Each row is a point on a landscape with many peaks, with its height.
A climber steps from a point to the highest of its 2 nearest points, and stops where none of them is higher. Distance is the straight distance between rows; heights are no part of it.
Nane (h 24.7): [126 168 136 158 149 156 147 133 128 158 162  77 115 151 104 125 120 178
  89 101 129  41 125 155 129  90 173 142 217  89 143 142  92 119  98 127
 124 150 121 139 125  77 147 136 128 107 134 117 144 155 140]
Tira (h 59.1): [139 138 167 159 131  91 140 109 130  56 105 170 112 102 150 133 170  78
 156 135 125 198 138 158 128 138  90 121  55 134 148  98 157  87 159 183
 108 164  84 114 129 127 148 117 145 184 151 135 136 113 106]
mir (h 43.7): [ 88 140 153  83 116 105  42 120 107 131 157  82 112 127 150 120 103 140
 154 119 132 115 141 118 111  92 118 122 152 118  91 108 117 178 146  97
 155 106 151  94 147 132 124 122 105 186  99 156 104  91 123]
masi (h 48.2): [179  87 129  79 141  96 108 128 130 141 107 112 146  84  72 180 134 130
 145  94 113 163 146 102 111 150 130 126  41 140 117 130 161 109 160 101
 159 150 151 122 111 140 142 145 109 152 160 138 106  86 129]
Nusev (h 57.5): [169 106 162 113 129 107 146 148 132  96  86 177 136 105 101 174 150  97
 179 151 117 214 136 112 128 179 100 101  17 154 148 117 182 101 157 149
 131 144 114 142 100 158 128 136 130 136 153  98 133 104 144]
vober (h 60.1): [188 177 191 104 118 130 148 109 167 143 148 103 129 176 120 153 114 155
 188 135 119  95 120  84 130 136 131  79 121 109 148 121 127 133 206 147
 189 115  40  85  96 144 142 134  95 193  91  95 164  61 125]
tuzu (h 60.2): [160  97 124 115 151 136 152 170 116 165  90 117 168 108  66 155 111 155
 127 126 135 107 118 119 126 163 127 133  95 163 135 139 175 135 112 104
 119 149 174 152 141 143 120 136 116  83 159 118 118 133 147]
pok (h 25.8): [139 138 151 205  87 130 122 103 104 121 130  53 118 173 122  86 129 158
 157 170 169  64  88 114 172 116 106 137 164 124 115  88 132 175  95 135
 102 117 121 155 156 100 130  80 101 140  71 131 158 173  91]
Gel (h 73.9): [ 94 105 147 106 171 152 190 182 145 161 119 202 157 124 137 171 104 111
  99 148  92 117 135 146 115 169 130 148 152 137 150 155 178 136  86 108
  98 130 161 145 157 132 133 136 101  24 175 127  92 182 144]
Zakov (h 12.7): [110 177 116 134 136 144 125 128 117 120 133 143  93 118 109 106 161 114
 117 114 154 187 141 145  84  91 149 133 132 119 104 170  83  91 112 151
 129 133 123 100  66 107 122 122 174 136 142 111 152 143 129]
dop (h 7.3): [153 140 161 120 167 166 202 161 190 186 141 139 153 151 118 181 113 169
 103 120  83  47 109 129 109 150 153 131 189 132 178 153 162 108 105 117
 129 150 114 151 144 134 130 160  78  44 155  76 119 140 140]
vun (h 44.8): [198  58  66 119 152  84 142 106 166 122 100 136 203 100  94 154 102 140
 109  92  96 158 123  89 171 138 148 147  22 134 118 121 158  70 170 117
 111 176 123 148 145 145 119 132 124 156 170 177 136 123 131]
pum (h 66.9): [ 77 127 130 111 173 137 183 148 171 127 110 222 148 119 198 156 125 101
 112 136  93 154 120 151 101 156 117 169 143 186 139 152 167 125 114 134
 101 103 152 115 157 127 136 118 116  97 143 122 112 147 112]
nede (h 33.7): [128 119 149 184  97 108  76  97  70  95 120  73 106 142 138  95 117 131
 170 165 155  83  99 136 146 103  83 138 147 136 101  69 144 173 110 113
 101 119 155 153 193 120 142  96 101 179  67 154 122 138  78]
dumef (h 64.8): [176 155 107 144 146 149 165 111 141 168 153  78 139 170  62 119 117 184
 131 113 134  93 123 104 129 103 174 112 141 116 139 152  75 131 141 158
 164 134  81 111  48 117 110 152 140 152 108  83 176  84 129]
mutof (h 74.9): [165  96 110 118  92 111 135 120 142 101 108 194 137 115 127 134 151  94
 132 139  87 220 161 117 173 172 111  97  29 115 166 110 129  84 188 161
 118 177  95 144 127 156 119 133 151 141 169 165 124 118 166]
boz (h 10.2): [217  96  95 148 135 146 177 152 127 170 108 110 176 147  43 137 120 185
 122 136 120  89 109 112 157 176 157 119  70 123 169 125 134 102 126 134
 109 179 115 196 107 142 107 149 133  59 138  94 151 132 151]
bobo (h 26.6): [109 163 114 122 148 161 131 145 121 177 178  80 108 137 101 134 121 169
  75  95 128  82 156 168 113  75 184 142 220  64 128 167  67 117 102 132
 136 152 138 102  87  99 121 144 136 106 130 128 121 136 152]
zovag (h 66.2): [162 141 164  97 121  92 124 107 170 110 141 143 144 116 133 164 146 108
 146 118  76 154 166 122 141 141 123 115  63  99 158 103 149  85 193 139
 137 180  72 117 160 155 145 143 100 190 161 172 105  82 134]
Mizuf (h 63.1): [184 165 108 145 147 123 136 101 144 157 159  85 123 123  59 124 136 155
 118  95 133 123 133 148 131 103 162 120 107  98 136 149  66  87 168 166
 169 164  77 101  64 112 125 157 166 186 138 116 158  82 124]
tuso (h 63.7): [102 102 134  73 183 122 152 166 139 138  79 203 147  93 142 176 123 105
 124 148 104 165 133 135  84 170 104 153  93 188 115 150 189 138 113 109
 126  95 178 116 137 138 125 136 107  74 166 110  92 141 126]
fekes (h 50.6): [ 58 117  87  99 104 132  53 105  97 106 169  72  98 109 159 102 111 122
  79  91 112 116 162 136 139  77 139 115 196  92 105 127  83 155 137  92
 143 109 155  96 136 131  99 139 145 148 123 200 125 126 129]
mano (h 30.9): [113 164 176 145  60 139  74 116 101 104 140  86  89 145 158 111 126 132
 180 166 136 119 152 122 151 109 115  95 152  95 119 105 113 183 135 114
 148 127 111 125 143 138 124  98 132 150  88 123 121 134 117]
mude (h 20.6): [164 145  76 175 126 154 132 125 120 136 158  90 123 166  56  79 144 178
  87 115 169 115 116 142 144  82 178 134 137  95 123 150  45 120 120 150
 126 149 115 136  55  89 100 134 192 107 118 106 169 146 133]
fusul (h 58.2): [179 109 174 109 169 120 179 155 141 144  86 177 137 105  78 197 128 117
 176 130 128 140  99 121  80 185 107 122  53 179 151 152 211 116 141 119
 156 118 129 117 112 119 135 135  92 102 164  75 114 119 120]
Bubeg (h 13.9): [123  64  35 117 130 110 126 137 128 146 111  93 177 132 104  93  88 170
  61 113 161 101 110  98 173 112 159 139 112 125 119 111 111 130 122  99
  97 146 145 159 136 135  95 144 148 102 128 182 132 139 154]
kava (h 58.9): [161 168 158 138 116 106 145 129 132 106 120 139 102 123 108 131 167 114
 165 128 129 176 146 125 120 126 124 112  97 107 147 132 109 102 149 167
 148 153  80 129  87 123 136 132 165 142 147  99 160 108 137]
Sela (h 34.1): [ 96 139 171 129  99 119  47 112  62 116 146  78  67 103 149 122 143 108
 155 133 135 130 145 137 119  85 112 120 155 107  84  88 126 171 120 110
 145 123 157 110 147 134 149 109 127 169  77 144  95 112 106]
mubi (h 34.7): [106  95  78  73 120 111  82 116 129 127 138 101 147 111 125 145 106 140
  88  88  99 149 163  99 142 121 150 112  99 116 116 120 123 113 171  86
 141 126 123 129 127 151 106 151 129 137 139 190 108 100 142]
Lesu (h 68.4): [ 46 103  95  99 115 111  43 103  93 105 160  83 107 103 194 110 111 112
  66 102 127 112 141 139 106  85 112 128 181 124  81 111 104 188 103  79
 114 103 191 102 174 144  95 158 121 140  98 204  82 119 118]
Kos (h 17.0): [122 199 211 144 144 152 137 119 142 141 170 141  72 126 148 145 155 104
 157 128 127 111 136 150  74 114 128 134 204  96 120 159 103 124 107 150
 161 114  87  79 100  95 167 113 107 150 116 105 147 137 109]
Mit (h 61.5): [176 154 156 140 105 124 161 115 177 120 139 125 144 167 127 133 143 145
 167 143 129 113 113  91 145 146 127 108 111 113 165 121 117 116 187 154
 139 134  52 123 115 142 130 121 117 174 126 103 163  83 130]
mek (h 28.2): [114 114 158 140 147 129 138 126  88  96  95 182 103  90 149 126 146  81
 127 142 111 161 125 186  96 143  98 153 135 147 131 136 137 111  91 147
  85 134 162 145 152 121 151 117 149 104 135 133 105 161 111]
vomin (h 62.6): [ 76 161  90 152 118 137  82  97 125 113 138  68 120 164 166  76 111 139
 149 112 162 135 114 118 120  75 142 130 172 137  76 132  80 181 130 133
 136  64 137  65  94  94 101 109 151 186 102 133 140 135 108]
fuman (h 60.6): [150  67 142  91 177 118 136 165 125 152  76 145 163  86  90 194 100 130
 120 118 111 147 126 115  96 160 120 151  78 171 119 147 192 133  99  95
 134 137 181 135 146 136 138 157 118  86 177 126  84 140 145]
liv (h 14.9): [ 91 112 116 151 129  88  53  92  71  85 113 126  75  75 156 121 141  70
 117 109 138 158 133 174  78  84 111 145 136 149  68 120 116 116 115 117
 112  99 175 107 137 139 143 130 166 178 108 168 102 114  90]
Niri (h 10.9): [186  88  71 161 117 123 160 143 138 160 128 106 187 159  83 106 107 168
 111 155 126  80 114 112 207 175 117 129  98 123 170 106 145 111 135 114
 100 163  96 193 159 137 115 121 129  81 139 134 151 145 154]
lilo (h 70.2): [101 132  72 145 117 131 108 112 147 109  99 112 138 160 150  72 128 140
 141 123 155 173 110 102 149 103 136 125 115 148  91 126  95 155 166 131
 132  87 118  90  93 110  97 120 172 174 119 135 162 109 117]
Kogak (h 0.8): [107 105  95  96 109 154 136 153 129 128  99 175 139 125 142  96 132 120
 141 178 143 176 133  91 163 169 108 114  90 151 118 124 142 168 102 113
 123  88 135 146 127 131 104 106 132  74 115 104 101 133 160]
Fiku (h 6.3): [103  97 106 148 142 122 111 134 109 138 135  59 141 137 135 101  91 155
  79 108 151  52  97 140 141  76 138 158 213 113  98 102 130 150 106  92
 103 122 177 131 167  95 132 140  99 138 110 168 123 152 122]
pivev (h 11.9): [160  63  49 143 120 117 145 136 136 156 109  88 213 149  88  98  82 191
  77 134 148  66  91 104 206 137 138 137  99 128 140 102 135 115 117  98
  88 165 137 195 157 143 104 138 125  94 139 159 135 153 149]
Les (h 54.3): [144  86 118  90 124  99 110 131 116  98  86 164 126  80 115 140 146  90
 154 131 127 232 159 105 137 171 116 119  28 157 109 118 146 134 142 122
 135 132 145 132 110 152 118 121 146 142 146 132 105 106 148]
guvom (h 66.5): [100 127 156 109 125 139 119 136 159 160 167 114 159 148 175 148  85 152
 124 143 103  42 131 116 159 130 127 143 182 119 148 110 163 157 111  90
 126 131 131 148 215 139 132 134  70 117 121 155 103 136 126]
dizo (h 69.8): [144 160 179 114 151 157 132 139 129 174 164  73  98 157  78 143 103 184
 165 125 171  57  99 101  99 122 133 115 166 146 115 131 128 187 130 121
 186  81 131 101  93 111 143 122  82 142  75  71 140 112 130]
nomil (h 63.8): [109 103 125 121 103 112 132 114 125 112 131 178 140 117 179 129 137  85
 133 160 102 165 147 150 165 161 106 137 117 123 139  98 151 106 127 144
 103 130 124 156 173 153 117 102 126 109 138 156 103 134 133]
Peta (h 59.0): [150 126 204  97 144 132 180 141 143 105  89 199 113 103 119 188 144  76
 187 137 110 170 126 130  92 190  95 105  67 161 149 145 174 101 145 137
 159 117 124 119 111 148 139 133  98  87 161  86 113 123 125]
Kanod (h 55.4): [153 142 153 119  89 136 135 131 104 108 130 149  84 131 113 123 179  92
 153 159 132 193 153 121 147 150 121  94  89  99 134 144  95 120 121 159
 142 148 107 148  93 141 124 102 175 105 127  98 127 140 147]
gab (h 22.3): [123 148  87 166 137 159 139 140 108 134 142 105 127 150  91  79 128 153
  78 110 154  98 124 143 139  96 171 141 170  99 125 144  78 107  94 126
 107 144 130 152 112  98 123 132 156  94 136 132 159 165 140]
fak (h 9.7): [201 134 119 137 141 185 180 155 125 185 155  95 156 166  48 144 129 189
 111 133 122  69 115  90 142 149 171 118 124 111 176 164  96 121 110 130
 137 169 108 174  82 138  99 163 130  59 121  59 150 112 146]
magif (h 9.8): [ 74 125  92 145 123 114  59 101  62  99 124 119  69  77 142  92 148  77
  91  80 137 149 134 184  85  59 138 154 160 119  86 138  89 110  77 126
 121 123 174 100 130 120 127 143 174 148 104 159 110 152 103]
gigu (h 41.0): [ 64 105  73  80  96 113  45 113  96 129 169  81 113 100 142 113 121 118
  65  77 100 156 184 120 130 101 152  96 134  84 111 152  82 132 169 100
 151 123 137 102 129 147  89 160 151 138 129 203 114 100 141]
fogu (h 37.6): [138  91  82 158  90 111 126 129  90 104 101 137 148 106 115  88 144 111
 107 130 152 163 131 149 170 131 106 136  80 106 141 113 117  92 117 137
  99 160 140 173 150 129 127 117 163 123 134 146 130 160 129]
sisem (h 3.4): [151 111 154 107  78 146 125 156 139 128 108 118 158 154 125 121 131 147
 193 186 140 131 113  63 169 166 113  84 104 160 142  91 162 184 156 110
 145  82 115 157 137 145 105 118 105 115  96  90 138 108 141]
kuze (h 65.9): [101 160 186 114 128 147 150 149 139 120 140 185  88 122 164 144 153  98
 144 144 105 134 151 144  86 158 118 130 180 123 138 156 146 129  92 131
 134 113 137 123 145 121 148 114 106  70 132  81 117 142 121]
feda (h 15.7): [117 188 199 139 181 145 135 139 108 175 162 124  60  86 106 163 127 129
 136 101 131  93 143 174  63 101 126 148 193  99 116 154 112 122  84 141
 162 152 149  93 116 100 182 115 114 136 132  93 128 146 113]
gule (h 32.8): [ 75 121  95 138 144 136 128 125 104 106 107 193 116 111 173 108 150  89
  81 113 131 159 126 169  91 110 131 172 162 163 116 153 122 118  80 137
  91 114 173 120 133 114 143 125 156 100 136 148 104 162 106]
perav (h 43.1): [181  44  53 157 137  85 153 120 142 102  74 152 200  97  95 107 109 135
 104 107 130 167 103 127 183 152 123 147   9 137 112 113 153  59 144 145
  98 157 129 166 141 140 119 119 151 157 172 178 133 148 131]
zuto (h 14.2): [125 161 154 135 160 131 139 147 103 155 119 134  82  90  84 139 146 122
 132 120 155 141 136 164  77 111 124 140 130 131 104 172 117 107 105 144
 164 133 148 113  87 108 166 129 140 125 146  85 130 135 130]
Vasig (h 60.0): [146 128 178  89 119 147 178 160 174 114 109 205 124 141 147 177 155 106
 175 155 107 174 128  78 104 201 106  91  90 161 176 141 161 119 154 127
 152  93 102 132 107 145 119 134  99  85 139  74 138 121 153]
gidal (h 8.0): [139 151 188 113 160 157 175 178 140 184 147 114 120 125  98 181 128 147
 121 112 110  60 138 139  89 142 141 132 192 123 169 156 155 130  91 106
 146 136 142 140 136 129 154 146  81  50 141  88 113 148 143]
lubit (h 66.8): [172 158 159 115 149 146 135 128 135 174 176  68 118 136  75 143 100 182
 172 134 140  85 106 112 110 112 149 104 143 111 127 147 103 147 146 145
 191 113  88  92  63 121 117 143 107 150  89  79 146  81 139]
mapo (h 61.3): [157 180 152 130 146 108 144 110 142 133 157 126  95 107  90 129 153 116
 147 112 129 168 145 150  95 103 143 122  86  82 130 150  86  86 158 179
 178 158  71  93  53 122 155 139 153 188 135 110 166  79 140]
rofo (h 50.1): [ 57 120 104 119 133 118  62 114 116 100 145 146 102 110 228 107 112 102
 101 109 116 131 129 157  86  82  98 162 209 162  77 111 114 169  83 111
  91  67 185  87 166 124 118 135 127 145  97 180  83 129 109]
Pel (h 20.2): [ 96 137 164 156 142 109  90 110  96 106 121 146  75 108 175 110 139  79
 137 128 138 131 118 176  49  95  83 164 167 164  76 111 144 146  90 134
 101 110 182  96 155 112 160 110 121 179  99 142  93 124  87]
funa (h 16.6): [122  78  12 149 131 126 101 132 117 121  97 101 174 138 107  70 105 145
  58  85 178 137 105 114 158  98 162 139 116 130  96 137  90 107 133 111
 106 117 157 140  96 116  97 135 182 120 126 167 146 147 140]
Gog (h 36.1): [122 173 202 170  62 127 108 106 119  80 143 141  74 156 187 112 170  95
 188 173 139 136 142 124 148 136 105  97 159  84 130 106 103 150 126 143
 131 132  66 132 130 130 138  85 138 139  87 110 138 148 116]
Migib (h 56.5): [ 81 167 128 121 142 132  84 106 119 109 145  80  84 140 144 104 112 137
 146 114 161 151 140 131  94  66 151 124 162 122  60 158  75 161 134 146
 165  77 121  59  62 125 107 102 138 201 106 121 140 104 127]
gake (h 46.4): [103  94  63 152 106  92  68 106  90  80 100  79 130 122 116  84 115 124
 107 105 176 151 106 126 147  78 131 140 116 136  95 114 109 134 137 118
 112  99 168 122 130 126 116 132 164 191  99 184 140 133 103]
Lura (h 78.9): [ 90  98 151 110 154 120 174 154 142 159 137 180 161 105 158 166  82 120
 101 139  84  69 129 158 141 158 121 171 156 142 151 144 183 138  90 101
  87 149 174 156 205 143 140 151  77  56 165 153  74 170 129]
bug (h 40.9): [179  77  59 188 111 103 156 124 108 103  77 156 170 131  96  60 117 132
 126 137 161 161 107 149 185 151 108 139  38 123 131 103 125  86 131 145
  95 165 114 171 139 129 118 102 176 116 152 150 167 158 138]
gilil (h 39.1): [ 79 119  93 150 132 139 111 116 112  98 134 170 117 137 222  95 124  88
  86 131 134 126 103 170 117 100 123 154 214 145 116 124 104 154  67 125
  69  81 167 122 154 102 139 113 144 116 117 151 104 170 111]
mitu (h 49.2): [ 97 149 153 137  86 138 103 112 106  72 127 179  79 118 169  98 179  76
 147 150 128 208 165 146 129 119 122 124 130 105 125 136  91 117 111 165
 134 122 106 119  99 131 133  98 169 124 135 104 131 132 135]
goz (h 62.5): [139 122 114 131 128  83 129 115 164  86  97 181 141 116 140 131 165  86
 137 106 125 219 133 136 119 129 128 134  35 154 125 120 142  82 173 161
 113 135  98 100 110 134 134 135 149 186 155 143 131  95 133]
semil (h 44.1): [ 99 110 152 154  94 108  61 111 106 103 126 121 110 131 189 103 127 110
 168 173 134 114 111 148 140 116  91 141 168 143  97  71 149 182 105 119
  87  99 157 139 187 141 122 104 115 165  71 161  99 126  82]
Diza (h 18.9): [131 118  41 174 132 120 110 110 106 124 109  84 129 140  64  74 122 154
  83  91 183 139 114 130 143  74 171 136 115 116 100 141  64 108 145 136
 119 133 149 128  77 113  94 141 193 149 126 155 181 138 123]
Ripo (h 10.7): [ 91 173 125 137 130 132  94 120  83 116 154 111  59  95 120 113 150  97
 103 100 152 159 160 193  79  65 148 137 154  89  92 158  77 104  90 137
 143 138 143  96  90  98 158 121 172 156 129 120 132 144 115]
Zetak (h 28.5): [101 160 107  94 163 149 127 151 124 172 151  98 110 123 118 136 114 161
  83  87 135 124 149 138  96  81 171 139 178 118 114 160  97 125 126 109
 156 124 149  96  84 117 124 159 139 112 146 117 129 121 152]
keme (h 59.9): [134 156 178 135 122 124 181 123 179 121 139 160 140 152 157 151 133 115
 163 150 103 112 124 135 139 169 112 119 140 130 177 124 167 104 141 142
 128 134  81 133 166 131 143 122  97 120 138 109 148 143 115]
miv (h 12.2): [ 81 114 114 118 158 119  82 130  80 126 132  69 117 127 148 120  94 148
  77 131 177  66 103 132  95  80 127 161 197 148  74 106 131 199  73  84
 108  86 220 124 167 102 142 122  89 134  78 148  96 148 113]
gome (h 63.2): [170 163 183 136 104 101 161 107 177  95 140 163 130 156 153 140 157 102
 171 129  95 150 133 133 121 142 121  94  87 128 175 101 150  87 194 165
 128 166  57 107 119 133 145 123 108 185 150 123 152  90 130]
gudi (h 63.3): [156 129 151 117 152 117 137 140 132 164 118 100 137 122  74 150 127 162
 161 137 153 113 113 102 117 141 121 127 100 157 123 138 153 144 135 116
 143 105 143 135 118 134 133 135 116 126 130  88 144 106 133]
paf (h 52.8): [109 122 130 168  89  96  99 100 106  67 127 159 112  99 155 102 167  66
 124 123 118 184 127 173 148 117 109 122  93 105 130  88 122  78 143 163
 102 167 103 126 148 135 139 142 173 180 143 166 122 137 109]
gok (h 24.6): [121 129 187 171 159 103 132 125  90  98 119 172  80  88 152 135 154  73
 145 144 117 119 113 186  83 136  80 166 144 142 115 107 173 106  92 161
  92 143 160 125 174 120 183 116 125 144 125 152  89 125 101]
lif (h 70.7): [153 112 113 103  82 106  92 115 135  95 134 140 143 131 119 143 142 112
 151 129 100 207 163 102 163 138 115  83  34 110 147 103 124 106 211 147
 146 169  89 133 138 167 124 133 140 178 142 170 120  95 147]
ref (h 6.2): [170 148 156 129 107 162 163 130 165 173 171  98 167 175 139 157 108 181
 138 148  91  41 129 105 166 163 141 101 184 108 188 128 136 145 149 108
 124 153  77 166 155 132 121 144 100 105 127 102 136 129 142]
pem (h 63.9): [ 85 114  86  80 147 147 177 146 167 137 113 213 166 131 194 147 123 111
 112 156 108 167 130  90 141 173 129 135 118 175 127 139 159 126 137 134
 108  88 123 115 144 146 109 109 115  76 145 112 110 129 145]
kek (h 6.8): [156 138 119 132 139 156 178 147 166 171 151 108 165 155 115 151 115 174
 104 132 100  85 126 118 146 140 157 138 167 131 176 141 132 109 131 113
 117 153 104 146 139 135 132 149 104  95 145 105 152 128 139]
zemev (h 35.7): [ 84 127  99 110 133 122 107 127 123 132 146 130 120 109 162 129 125 106
  75  87  96 141 158 158 131 110 140 146 166 119 126 137 112 112 122 114
 115 144 159 122 155 130 126 158 134 114 158 163 109 133 124]
Gipi (h 46.2): [193 105  93 104 141 104 136 112 163 147 105 125 181 133  93 158 130 144
 141 103 108 146 128 106 143 150 145 132  49 149 138 133 146  82 186 130
 125 152  95 140 119 140 123 139 124 158 159 138 137  96 131]
Bitot (h 2.2): [128 105  78 119 102 137 122 143 146 131  83 139 163 158 133 108 123 142
 154 160 156 165 118  65 170 173 116 103  85 165 118  99 137 156 147 117
 139  91 127 143 122 143 105 110 136 115 114 108 135 113 148]
Kon (h 70.3): [130  78  83 123 100 101 141 128 154 100 113 201 176 118 169 116 136  85
 119 149  92 180 149 136 193 176  99 120  43 114 159  90 144  96 149 157
 101 149  86 162 168 157 107 123 142 138 152 170 100 137 148]
vegi (h 50.4): [ 85 158 160  90 131 137  83 128  99 141 139  82  97 137 137 113 116 154
 154 130 155 126 134 121 101  99 117 121 161 143  84 138 132 190 123 104
 169  81 151  67 101 123 116 109 108 167 100 109 118 100 133]
Vetim (h 42.3): [107 143 185 150  83 129  88 103  87  60 137 169  57 114 197 121 181  67
 177 168 118 183 148 141 116 126  97 110 139 112 120  95 111 138 101 157
 112 134 106 110 125 131 148  95 167 155  95 110  92 133 102]
lufup (h 4.5): [169 118 152  96  72 144 123 122 146 148 133  90 165 170 114 145 126 156
 172 171 115  94 137  65 178 159 124  82 110 117 169 113 152 158 177 108
 165 134  93 165 138 170 109 129 100 114  98 113 130 105 144]
Non (h 57.3): [128 118 154 150 117 138 178 141 151 145 120 143 143 135 144 145 112 119
 152 164 131  92  89 133 152 168 105 120 128 143 165 119 188 150 106 124
 109 109 130 166 174 138 136 111  85  91 116 108 132 155 122]
doguf (h 72.7): [ 74 126 145 118 143 115 150 118 185 159 153 172 169 126 198 153  91 125
  93 149  87  41 107 157 156 147 117 166 188 126 151 114 174 141  92 108
  81 132 145 141 226 140 131 137  66 116 137 168  86 156 120]
Sama (h 65.5): [139 144  77 158 116 103 123  98 169  85  95 149 139 151 149 104 136 103
 132 121 135 204 123 103 154 129 128 134  65 156 119 109 105 113 192 156
 115 117  99  90  99 122 105 114 162 216 139 148 170  99 118]
tirit (h 55.5): [ 82 130 135 123 110 127 108 116 129 125 141 151 129 129 182 123 125 109
 137 148 106 110 141 147 126 136 105 142 171 133 137  97 130 156 109 124
 102 105 147 144 173 140 120 107 114 144 100 149 110 138 113]
Kad (h 9.3): [165 166 148 121 168 178 187 165 140 195 150 125 111 157  58 157 134 171
 105 126 136  90 108 111  95 130 182 120 148 125 162 168  95 113 109 148
 145 161  99 137  83 121 121 151 131  66 145  68 168 113 147]
guvut (h 34.3): [ 86 107  66 150 121 141  93 126  73 101 115 112 127 128 134  69 120 123
  88 129 182 137 114 123 144  81 137 148 151 139  87 123 110 147  88 122
  97  99 173 142 123 112 128 111 159 118 107 153 139 154 130]
pako (h 61.4): [129 104 124  58 119 136 161 164 182 131 115 211 168 131 171 169 137 114
 148 136  73 167 144  73 150 184 116 113  80 157 158 142 157 126 158 113
 148 108 100 137 130 170 104 134 105  70 159 105 114 111 185]
kudok (h 40.6): [ 72 124  52 117 124 132  95 126 125 117 144 101 141 141 158  95 117 141
  57  87 135 126 153 138 143  88 161 139 179 105 111 145  79 117 124 101
 122 120 161 115 125 116 111 149 167 110 136 159 143 141 135]
bub (h 55.6): [125 121  75 169 112  87  79  81 125  89 115  78 144 133 114  72 112 124
 132  98 152 147 118 133 160  86 137 119  82 114 115 106 104 113 194 131
 129 136 113 127 130 123 117 131 162 204 122 186 150 116 108]
nuri (h 50.9): [169  83 129  90 148 113 109 146  96 120  68 136 143  81  62 163 149 127
 160 124 135 202 135 102 108 157 118 129  11 173  98 135 162 142 130 111
 148 133 174 133 101 146 127 135 143 115 160 104 108 125 150]
kave (h 18.7): [117 192 196 160 124 157 141 110 135 134 172 101  72 159 153 127 131 139
 160 145 141  78 126 136  94 133 137 112 220  94 111 150  98 159  87 146
 153 103 101 113 106  85 161  81 100 123  95  96 151 162 112]
Mik (h 32.3): [103 114 104 139 102 117 103 124  93 107 123 132 126  94 124 109 140 103
  85 105 109 149 145 162 151 110 132 135 129  90 137 130 116  83 116 133
 108 182 148 155 149 136 139 138 157 111 158 166 118 159 133]
Lim (h 66.4): [149 141 186 118 162 146 143 149 112 147 133  92  94 118  66 153 122 151
 166 143 182  83  95 105  80 123 122 132 128 159  96 127 155 179 101 112
 161  89 161 110 106  99 146 124  90 122  98  55 135 114 121]
pef (h 57.4): [176 122 175 139 159 152 205 141 148 157 107 152 143 122  90 160 122 137
 156 138 115 101 110 127 104 189 110 117  98 154 161 153 186  96 126 134
 135 142 107 156 127 136 139 137 104  76 164  81 139 125 119]
riri (h 22.4): [ 72  84  72 117 121 145  87 125  88 107 122 107 135 124 175  87  98 128
  64 145 166  99 112 118 146  98 123 156 184 147  84  93 112 186  65  93
  84  81 196 140 157 117 111 114 121  94  87 156  98 166 127]
bib (h 60.9): [149 156  80 145 123 100 107 108 137 121 147  70 146 137  86  97 114 153
 117  83 132 135 133 138 141  90 153 131 106 107 127 129  81  92 183 149
 165 142 103 102  78 126 110 160 173 196 129 154 159 108 128]
kov (h 31.1): [113 114  91  80 155 114  97 129 127 158 133  75 143 112 110 135 101 160
  76  72 120 119 154 116 112  96 156 119 130 111 101 145 110 120 158  98
 141 133 149 101 101 141 124 162 131 138 135 160 123 100 138]
Nup (h 20.5): [135 181 174 162 128 146 150 117 159 139 143 102 132 175 148 135 127 145
 171 138 143  75 108 108 123 130 119 119 192 124 152 123 124 166 127 138
 139  97 107 115 123 101 144 101  85 145  99  88 170 128 102]
redu (h 70.1): [ 92 140 133 105 174 163 182 160 141 134 110 224 126 127 153 154 141 114
 105 137 115 133 128 139  88 166 132 143 178 162 145 174 162 136  83 129
 117 105 161 134 143 107 134 110 117  54 157  91 104 172 125]
gupav (h 62.4): [115 170 214 114 127 142 176 139 172 141 157 173 104 145 173 170 139 104
 151 144  95  83 127 152 109 165 111 128 201  98 175 142 159 116 102 125
 137 133 107 127 165 117 175 120  70  90 133  97 125 146 107]
Deg (h 5.5): [189 149 168 110  89 149 149 124 158 159 167  87 148 181 114 141 115 169
 162 155  84  50 138  82 162 150 130  66 155  95 203 125 127 138 182 128
 168 153  48 154 150 152 131 147  96 123 102 118 140  97 128]
Gumi (h 22.2): [141 150 141 193 129 135 179 112 152 138 120  93 142 179 131  91 130 146
 161 155 158  60  74 110 150 154 108 131 158 150 140 102 154 153 119 151
  99 101 101 150 156  99 135  89 104 133  95 117 180 151  92]
Luvez (h 8.8): [179 148 171 109 158 192 182 169 125 198 144 121 109 127  52 182 130 173
 113 122 124  53 113 105  78 136 143 119 153 122 154 167 140 126 104 123
 171 142 130 153  92 131 144 168  93  61 132  62 128 116 147]

Where does a climber stop that starts at each point below?
perav: Lura
Gog: Mizuf
gidal: Lesu
miv: Mizuf
Fiku: Mizuf
Non: Lura
fusul: Lura
Bitot: Lesu
Diza: Lesu
liv: Lesu

Call two points neighbours if one is among the 2 nearest of the other. Go from one point of each pair to the other, from neighbour to neighbour, staying as high as possible. Name the lowest point that can't be avoided.
dizo / Lura: tuzu
lilo / Mizuf: Mik
Lura / mutof: vober
